Each row is a point on a landscape with many peaks, with its height.
From any point a climber takes the steepest step (rise divided by distance) to one of its 2 nearest points. It stops when none of these is higher. Distance is the straight distance between rows; heights are no part of it.
q_30 (h 138): [ -3  -8  59  25 -11 -27  30  31 -12  34   0  41  27   6 -11  19  -4 -29
   2   0 -24 -53]
q_686 (h 191): [  4   1  30  -3 -12 -16 -17   8 -11   5  16 -36   2  25   6  -4  17  -8
  23  41  21   8]
q_216 (h 767): [ 11   4  51  13  -6  48  13 -11  -9  36 -21   7 -14 -40  -3  27   2  21
  18 -28 -14   9]
q_518 (h 719): [ 36 -33  33  14  14  10  25  22 -26  53 -20  -8 -14 -39  28  11   2  -7
  32 -27  15  -9]
q_781 (h 654): [ 10 -14  17 -10   7  -4  44  26 -25  25  -7  14 -25 -28   2   2  21   8
  16   0  -6 -14]
q_517 (h 279): [-11  36 -31  36  34   2  -1 -54   1   5 -30 -12  32  13  -1 -16  17   3
  11 -33  20  -2]
q_116 (h 517): [  0 -19  20 -13  11 -12  14  20   6  -5 -22  31 -43 -19 -13  46 -28  35
 -13   1 -26 -21]
q_123 (h 484): [-23  20  40  -3   1   3  -1   3  17 -26  13  -3 -23 -32   3  14  19   4
   8   0   1  50]
q_978 (h 659): [-30 -21 -35 -23 -38  10 -18  -3  55   3   7   2 -13  35 -19  27 -24  -7
 -13  33  -3  18]
q_459 (h 140): [ 24   4  16  43  15  11 -12  -5 -29   8  19 -46  -1  -8  40 -10   6 -33
  33 -25  40  36]
q_738 (h 545): [-11   2  -4   2 -24  26  45  26 -23   5  24  31  14   9  -4 -23  49 -49
  21  -3  11   1]
q_717 (h 352): [ 13  -2   3 -14  50 -21 -25  -6  14  -5  -6 -17  -8   1  -4  -6 -22  35
 -10   2   1   4]
q_334 (h 222): [-12 -25   9 -15  -3 -39  -6 -15   4 -14  -2 -22  23  -2  23 -54  -4 -14
  41  13 -17  -5]
q_121 (h 192): [ -3  10 -18   1  23 -17 -18  10  23 -41  42  -8  13  -8  -2  16  28 -11
 -13  13  -5   4]
q_799 (h 273): [ -5 -21  46 -16   0 -36 -21  30  -2 -24 -16  -2  24 -32   8  -3 -29 -21
 -11  28 -11 -46]
q_498 (h 287): [-23  20 -35 -18 -11  10  40  11   7 -30 -17  30 -37  -6  -2   7  -5  43
 -14 -34  20  24]
q_882 (h 400): [ -7 -16   7 -23 -28  26 -64 -19   1 -13 -38 -16   5  25 -19  15 -46  -1
  -9  32 -21 -10]
q_595 (h 290): [-17 -33 -13 -34   9  24  -4  33  24 -21  24   6   2  20 -17  27   9 -18
   3   7  11 -17]
q_509 (h 338): [-33  27 -36   8  24 -27 -14 -24  -1 -21 -21 -10   9   3   0 -15  -1  24
   4 -30   1  28]
q_373 (h 228): [-22 -12  34   2 -33 -30 -32  -1   6  -9 -18 -36   4  32  -4  16 -13  -2
  18  45   0  11]
q_681 (h 157): [ 16  -9 -25   7  -6 -20  -3  11 -29   4  41 -26   5  29  19  -6  42 -39
  14  40   5 -16]
q_127 (h 351): [-32  -4 -28 -21  13   5  18  15 -14 -48 -26  28 -22 -31   0  -2   5  26
   8 -44  -3  11]
q_732 (h 175): [  0 -52  25   2  -4 -41  22   7 -15  -5 -23 -12 -12 -35  53 -12 -30   2
  34 -15  -5 -33]
q_503 (h 295): [ -2   9   5  15 -19 -19 -31 -32  26   8  -1 -19   6  26 -20  21 -10   1
 -19  30 -19  10]
q_755 (h 527): [-18 -32  -5 -22 -12   2  -8   5 -16  -9 -59  -2  33 -15 -31 -17 -24   7
  -3   1 -31  -6]
q_794 (h 583): [  9  38 -18  12 -23   3  -1  -4  26  21  35  -3  -7  41 -16   0   8 -12
 -28  21  27  26]
q_152 (h 494): [-15 -30  -8 -20 -51   6 -37  -3  27  24 -30   2  -9  31 -11  27 -54   1
 -22  50  -8 -24]
q_817 (h 53): [ 14 -16 -26  -1  20 -23 -20  -9   3 -19   9 -18  42  17 -15 -28   5 -26
 -11   9 -18 -27]
q_642 (h 532): [-14   9  48  -6 -21  18   3  10  36   3   0  20  11 -33 -22   6   8  -6
  -4  20 -14  37]
q_207 (h 513): [ 28 -12 -27  18  12 -12  38   0 -13 -13  36   9  -3  -8  26 -50  -2 -30
  -7  -7 -10  -3]
q_85 (h 164): [ 10 -24  39   1   1   4  19  46  24  35  17  42  25  22 -23  22  -3 -41
  -8  17  -3 -24]
q_414 (h 390): [ 24 -28  -7  19   9 -32  10 -19 -18  12 -20 -41  14  30   5 -24 -31   1
   9 -23   5  -8]
q_187 (h 305): [ -7  48 -41 -17 -51  33  12   5   0   2   4  -6   0  30   3 -17   9  19
  -4  -5  49   9]
q_181 (h 474): [-11  29 -21   1  14 -26 -12 -12  40  17  20  -4  18  20 -20 -30  13   0
 -10  14  13  18]
q_803 (h 608): [-15  12  -1  13   3  20  29  22 -14  28  46  46  30  22 -28   4  39 -24
  25 -32 -14 -21]
q_899 (h 203): [  7  64 -43  20 -13  22 -10  -1 -32 -26  13 -13  19  -8  20  -6  28  11
 -15 -13  24  -7]
q_988 (h 395): [-15   7 -30  11  14 -25  -2 -11 -18 -31   5 -24   5  -3  26 -29  22   4
  14 -29   5   7]
q_536 (h 529): [ 26  -2  -8   0  44   0  23  17   6  22  23   3 -14 -44  48 -47  -3  -2
  10 -33  37  19]
q_513 (h 196): [ 27 -23  15   7  -4   8  31  29 -12 -10  22   8   2  25 -22  17  10 -41
 -25   5   1  -8]
q_135 (h 299): [ 17 -22  28 -28  30  -6 -33  32  11 -29  -3  -3  11 -23  -9  19 -12  -1
 -21  22 -12 -31]
q_380 (h 237): [ -7 -18 -54 -23  27 -16 -28  18  33 -19  28 -10  -1   9  -9  25  12   1
 -14  23   1 -16]
q_946 (h 150): [-28 -33  33   1 -17 -45  28  19 -24   3 -53  10  -3  -1   7   3 -37  -2
  20 -10  -5 -36]
q_655 (h 417): [ 32  -4 -11   2  78 -32 -17 -19  -4   2  14 -19   2   8  17 -15   3  20
   2   0   6 -26]
q_51 (h 372): [ -6  40 -20  11   7   5 -38 -52  25   9  -3   1  -5  19 -15  11   8  18
 -16  16  -5   3]
q_320 (h 29): [  0 -43 -24 -31  -5 -31  -9   5   6  -7  -7 -10  35  45 -10 -29 -17 -27
   3  19  -4 -33]
q_762 (h 201): [ -7  41 -34 -15  -3  40 -40  -1  18 -37  31  -3   4  -6  -3  25  16  -1
 -17  11  15  -1]
q_778 (h 493): [-20  28 -14   1 -27   5  16  34  10  -5  30  17  17   1  11 -23  33 -25
  -4   5  35  33]
q_684 (h 248): [ -7 -24  17  -7 -15 -52 -24   6  -5 -14  -3 -21  32 -25  23 -26   5 -21
  17  43 -22 -32]
q_48 (h 276): [-26   9 -47  -6  10 -21  -6  -6  24 -13 -14  10  -9   2 -27   3 -20  27
 -30  -8 -17  36]
q_608 (h 374): [ 10  28 -12   0 -50  39  27 -28  -5  16  -1  -6 -33  26   8  -6  -4  21
 -13  -5  32  23]
q_462 (h 461): [-30 -34  -6 -17   3 -32 -11  22  -1 -29 -44  10  -7 -13 -11   0 -27  11
   6  12 -30   2]
q_266 (h 843): [ -8 -14  36   6  30 -36  30  15 -17  38   6  36  -8  -3  -3  18  -6  40
  34 -41 -25 -37]
q_347 (h 377): [ 43  11  30  34  27  -9 -19  -8  -3  -4  19 -23 -18 -29   6  27  -9  17
 -26  17  -8   8]
q_790 (h 576): [-22   8  21 -18 -23  46 -14 -26  10 -22   2  28 -49  22  -8  23 -14  17
  -6  -5  -2  33]
q_816 (h 251): [-30  27 -21 -29 -27  29  33  18  14   0   1  38 -10  21 -16   3  12  13
   4 -24  32   9]
q_641 (h 453): [ 21 -16 -31  21  13 -33  25 -32 -22  -8  17 -25   4  18  29 -42   6 -17
  17  -9  -5 -17]
q_308 (h 121): [  6  20   1  55  31 -30  -5 -29  -9  15  29 -36  -2  19  33  -5  17 -17
  30 -18  30  29]
q_146 (h 677): [ 11  -4  27  17 -15   9  14  -9   6  23 -25 -31 -38 -47  21  35  -9  21
  10 -18   0  34]
q_296 (h 483): [ 14  26 -16  18  59 -31 -14 -13   3  13  22 -18  -1 -55  46 -28  20  16
  20 -21  22   7]
q_911 (h 713): [  0  14  13   2 -36  40  -1 -16  29 -13  39  14 -26  31 -11  17  -4 -15
 -24  12  14  36]
q_861 (h 277): [ 12   0  -9  -7  30  -9 -51 -26   9   3 -40 -12   7   1 -20   5 -41  38
 -30  12 -27 -11]
q_589 (h 456): [ 13  -2  28  -5 -23  33  19 -16 -13  17  -7  -6 -45  22  -6  16  -4  17
   8   1  16  16]
q_931 (h 386): [ 19 -18  24  10  -8  -5  24  -1  -5  37 -26 -23  -4  13   5 -10 -20   6
  11  -5  26  22]
q_239 (h 198): [ 27  -9  23   0  -8   9 -20 -22  15  33 -39 -17 -18  -6  -7   5 -58  35
 -30   3 -14  10]
q_379 (h 678): [ -5  13  28 -13 -26  55  -1 -13  -4  35 -14  23   3 -16 -24  24  19  15
  19   3 -30 -15]
q_726 (h 104): [  7  31 -63  17  14   5  -5   1   5   3  32   4  36  27   6 -17  39 -27
 -21   5  22 -33]
q_397 (h 588): [  6  -5   2  -7  15  -9  47  17  -4  -4   9  15 -18 -15   9 -23  14   2
   4 -21  17  16]
q_394 (h 402): [-40 -36   7 -28  20 -15  12  20 -10 -50 -23  28  -2 -20  -4  -8   0   5
  28 -23 -30   5]
q_26 (h 241): [ -5  67 -24  31  25  14 -21 -33 -13 -12   1  -9  18  19  15   0  25  21
   5 -24  38 -10]
q_322 (h 139): [ -3   0   2   4 -28  22 -11 -45  18  21 -35  -3 -19   9 -14  -8 -46  21
 -30  -7 -15  47]
q_232 (h 636): [ 19 -16  34   0 -19 -10   7  25 -21  40 -13 -13  32 -35   0 -31  13 -23
   7  33 -10  -1]
q_710 (h 655): [ -9 -15  20   4   3 -18  26  19  -8  16 -21  50  -7   1 -23  47 -26  26
  -5 -18 -43 -51]
q_160 (h 385): [  3 -14 -14  -6   9  -8  11   0  17 -18 -20  16 -41   5 -23  23 -40  22
 -44  -2 -22  14]
q_928 (h 170): [ 10  36  -3  10 -28  51  13   5 -47  -5   7 -15 -12 -25  22  -1  27   5
  11 -18  33  16]
q_350 (h 197): [-12 -41  13 -10   3 -28  23  -4  -5 -22   3  -9 -13 -29  45 -39   0  -5
  52 -11 -13   2]
q_716 (h 79): [  0  18 -67  11  31  -5  -7 -27   1 -13  -9   7  41  18 -20 -12  29 -19
 -21  -9  -5 -42]
q_514 (h 288): [-19  32 -55  -7 -25  28 -47 -55  34  -1   7  29 -15   7   7   4 -10  21
 -43   3 -21  11]
q_297 (h 703): [ 12   8  38  20  37  -6  23  23 -20  18  41  47  11   3 -19  20  14   3
  17 -38 -33 -28]
q_418 (h 590): [ -3   1  27   8 -11 -16   5  -6   3  11 -15 -24  31 -51  -9 -26  12 -11
  -1  15 -20  36]
q_76 (h 592): [-17 -18  16 -25 -20  32   4   6 -28  15 -55  16  16   1 -33  15  -5  17
  22  -4 -28 -24]
q_120 (h 337): [  0 -20  26 -37  -2  22 -26  18  16 -10 -10   5   4   9 -27  16 -14   4
 -10  20  -4 -12]
q_348 (h 679): [ 36 -24  57  15  -1  16  21  17 -46  46 -15   0  15  -6  10  -3   5 -27
  17   4   5 -17]
q_118 (h 128): [ 22  19 -47  -1   7   1   3  24 -16   5  50  -2  13  35  12 -32  23 -42
  -8  20  37  -3]
q_955 (h 235): [ -5  26 -45  -1 -25  61 -39 -27  49 -13  33  13   2  -4   6  27  -4   0
 -55  -1   5   3]
q_148 (h 236): [  9   1 -17  -4 -18  33  21   6  -9 -23   6  11 -22  -6 -21  32  17  -8
 -20  -2  -6  -1]
q_204 (h 153): [ 15  14  22  23   1  39  21  14 -51  -6  20 -14  -2 -13  27 -12  26 -38
  19 -17  31  25]
q_500 (h 432): [ 13  11  25  -7   8   4 -27  -5   6 -25  12 -14 -28 -34   9  27  11  24
  -5  24 -15  21]

Where does a climber stop that starts at each point below?
q_716 | q_51
q_498 | q_216
q_946 | q_216
q_509 | q_518
q_732 | q_120
q_459 | q_518
q_320 | q_120
q_861 | q_518
q_308 | q_518
